The views of a scene show one set of named points, each view turned or mirrored, shifted and resized as a whole, with a little noise and some points left out.
In the rows, 128 means zero.

Scene 1
View 1
Z_959: [137  94 131 142 103 121 155 122  96 110 134 107 163 142 216 144 127 112
 134  98 122 118 118 115 128 165 175 116 145 129 151]
Z_602: [149 143 122 165 128 148 115 124 127 150 144 133 116 107 102  91 150 131
 128 131 118 161 105 123  73  73 123 142 161 163  97]
Z_947: [144 118 114 186 129 174 104 129 116 120 156 141 159 119 214 128 155  95
 119 171 130 118  91 139 111 162 225 135 153 138 151]
Z_73: [154 109 123 156 114 135 124 125 111 127 136 125 153 128 179 123 133 105
 129 123 116 132 108 121 108 146 173 128 149 136 134]
Z_637: [142 132 123 173 130 158 122 119 120 132 146 132 124 117 150 110 152 126
 126 136 133 142 107 124  92 103 160 138 161 159 120]
Z_708: [155  77 134 121  96  92 163 127  93 114 126  99 171 148 206 145 107 108
 142  80 100 125 129 109 124 173 150 107 142 115 144]
Z_787: [125 124 135 165 119 138 144 121 116 127 141 117 115 121 147 111 147 146
 130 114 139 133 113 112 102 103 141 142 161 166 116]
Z_885: [118 107 137 172 109 148 150 119 104 110 140 113 132 132 211 133 142 130
 130 120 150 107 113 114 123 143 184 135 154 151 148]
Z_383: [101  70 162 137  89  93 206 114  83  84 119  76 143 160 243 157 117 148
 136  57 152  94 143  94 149 168 158 116 149 144 164]
Z_114: [178 141 104 170 135 157  79 132 130 151 148 151 154 105 133 108 144  90
 124 167  90 159  92 143  75 122 172 135 154 137 108]
Z_918: [154 129 117 168 128 152 113 122 122 134 149 134 136 118 149 107 148 117
 126 139 118 141 101 128  95 112 159 139 154 146 118]
Z_608: [148 134 115 188 129 175  95 127 123 133 157 143 148 111 185 117 155  99
 122 177 128 128  92 140 102 137 206 140 156 144 138]
Z_3: [147 113 128 151 118 126 136 125 109 129 137 122 141 125 166 123 132 117
 133 113 113 141 112 121  99 131 153 127 150 141 120]
View 2
Z_608: [133 141 142 125 113 109 135 130 160 138 157  98 109 115 130 137 141 150
 137 106 156 100 123 109 156 132 132 108  82 113 111]
Z_787: [ 89 142 141 154 112 138 123 161 115 175  85 143 139 109 144 133 159 131
 100 137 141 110 151 112 116 123 104 118 122 125 127]
Z_959: [101 109 124 148 132 153 112 111  94  94 119  98 152 170 145 124 141 143
 102 116 116 120 139 102 155 125 144 105  76 120 120]
Z_3: [101 128 134 142 124 132 120 141 108 138 118 116 143 133 139 124 145 141
 114 119 137 122 145 103 127 125 120 117  98 114 111]
Z_383: [ 77  89 107 184 122 199  98  89  70  85  74 114 160 199 149 119 147 135
  81 136 100 105 134 106 169 126 144  81  78 137 140]
Z_947: [136 134 141 120 113 118 131 113 157 115 163  87 107 129 132 138 136 147
 139 106 155 106 113 106 172 131 147 104  72 111 108]
Z_885: [109 120 123 154 111 153 114 111 127 123 118 107 125 145 141 129 147 139
 115 129 133  94 123 108 167 133 134  94  81 128 131]
Z_602: [ 99 154 146 132 108 111 129 178 127 191  99 139 137  90 140 137 151 134
 114 131 158 118 157 110 105 121  97 129 128 119 117]
Z_918: [121 148 148 126 114 114 134 147 151 154 144 111 119 104 132 135 147 145
 134 111 159 110 130 108 138 127 119 117  98 112 110]
Z_73: [123 131 140 129 126 117 129 140 130 127 147 102 133 127 132 127 145 146
 124 109 146 121 138 104 140 126 129 121  88 107 106]
Z_708: [ 89 102 122 152 142 153 108 122  66  83 117  99 170 174 140 111 142 145
  89 110 114 141 153  99 138 120 136 115  87 112 110]
View 3
Z_959: [163 135 114 124 118 148 166 134 131 142 147 159  97  84 139  91 169 134
 120 117  71 112 133 124 158  96 150 123 125 118 139]
Z_383: [170 145 141  97  88 186 207 130 131 163 177 163  72  42 118 119 180 125
 118  97  45  79 143 137 197  78 130 153 121 127 143]
Z_787: [118 129 124 134 142 111 136 111 120 120 132 129 109 104 123 131 146 113
 122 142  98 118 137 141  96  81 108 116  94 162 132]
Z_947: [182 140  76 159 137  98 129 124 141 114 143 153 118 130 150  74 160 161
 128 129  80 136 126  95 125 115 165 112 141 109 158]
Z_114: [128 118  91 146 164  91 106 125 124 119  98 141 131 137 152  84 144 136
 130 156 113 141 126 122  89 111 157  87 117 126 133]
Z_608: [163 137  80 162 147  90 120 123 135 107 137 146 124 133 152  82 153 159
 132 140  96 139 128 105 109 113 158 104 128 121 148]
Z_3: [132 124 117 130 134 126 139 127 121 136 124 143 112 102 137 107 155 128
 123 136  91 122 133 128 120  98 139 109 113 132 138]
Z_708: [146 121 134 105 118 166 173 141 119 161 125 164  97  72 137  89 173 129
 123 119  72 106 131 133 168  97 156 119 124 114 135]
Z_885: [171 144  89 150 128 106 142 118 141 111 163 144 112 115 138  96 156 148
 127 123  79 123 137 110 124 101 136 124 123 130 156]
Z_637: [136 132  99 147 144  96 127 115 129 115 139 132 118 122 133 113 150 128
 127 141  96 130 138 122  93  98 127 111 106 144 138]
Z_73: [148 128 107 132 135 123 142 127 125 134 127 150 111 109 138  90 162 140
 128 136  86 121 127 120 129 101 151 108 126 125 141]
Z_602: [107 120 119 143 160  91 115 114 118 123 114 120 119 120 127 129 138 113
 128 157 116 130 134 137  68  92 110 100  93 159 130]
Z_918: [134 126 107 143 149  98 123 119 124 121 124 134 122 123 139 106 146 134
 128 144  99 131 128 127  99 101 136 102 111 140 139]
View 4
Z_602: [186 117 164 128 121  88 104 141 119 150  94 137 112  93 152 160 136 131
 163 127 111  97 108 133 132 140 149 143 112 109 132]
Z_637: [178 121 155 119 134 118 113 140 127 139 101 164 124 118 132 147 136 135
 153 115 115 118 104 131 147 124 125 130 112 121 131]
Z_383: [ 87 122 119 169 103 136 135 187 186  51 138 204 170 133  86 132 150 146
  89  81 134 147 153 147 176 110  79 114 117 124 104]
Z_918: [177 121 149 121 139 125 107 133 136 137 102 153 117 126 129 140 126 135
 155 121 113 110 107 128 145 127 126 136 112 121 126]
Z_114: [201 121 150 108 151 144  85 112 138 151  97 130  96 138 142 128 108 127
 166 138  99  93  97 126 138 130 131 139 116 123 131]
Z_787: [156 118 156 143 116  93 122 158 131 123 101 156 128  97 145 157 147 134
 144 116 118 113 118 139 138 137 134 135 112 114 124]
Z_959: [121 120 123 146 127 161 108 150 179  77 131 176 135 146 104 121 124 142
 119 102 124 123 136 135 171 110  92 126 117 124 113]
Z_3: [149 119 139 138 127 132 100 142 156 111 116 156 122 127 127 136 130 140
 138 113 117 106 123 135 148 124 117 136 115 121 122]
Z_73: [156 123 136 131 134 149  99 135 162 111 118 160 123 144 121 129 117 137
 136 114 113 113 118 131 155 119 108 128 115 126 118]

In a view up to two points have been moved. Name them for each view, in the order of its rows, or write -.
view 1: Z_787
view 2: Z_918, Z_73
view 3: Z_383, Z_885
view 4: -
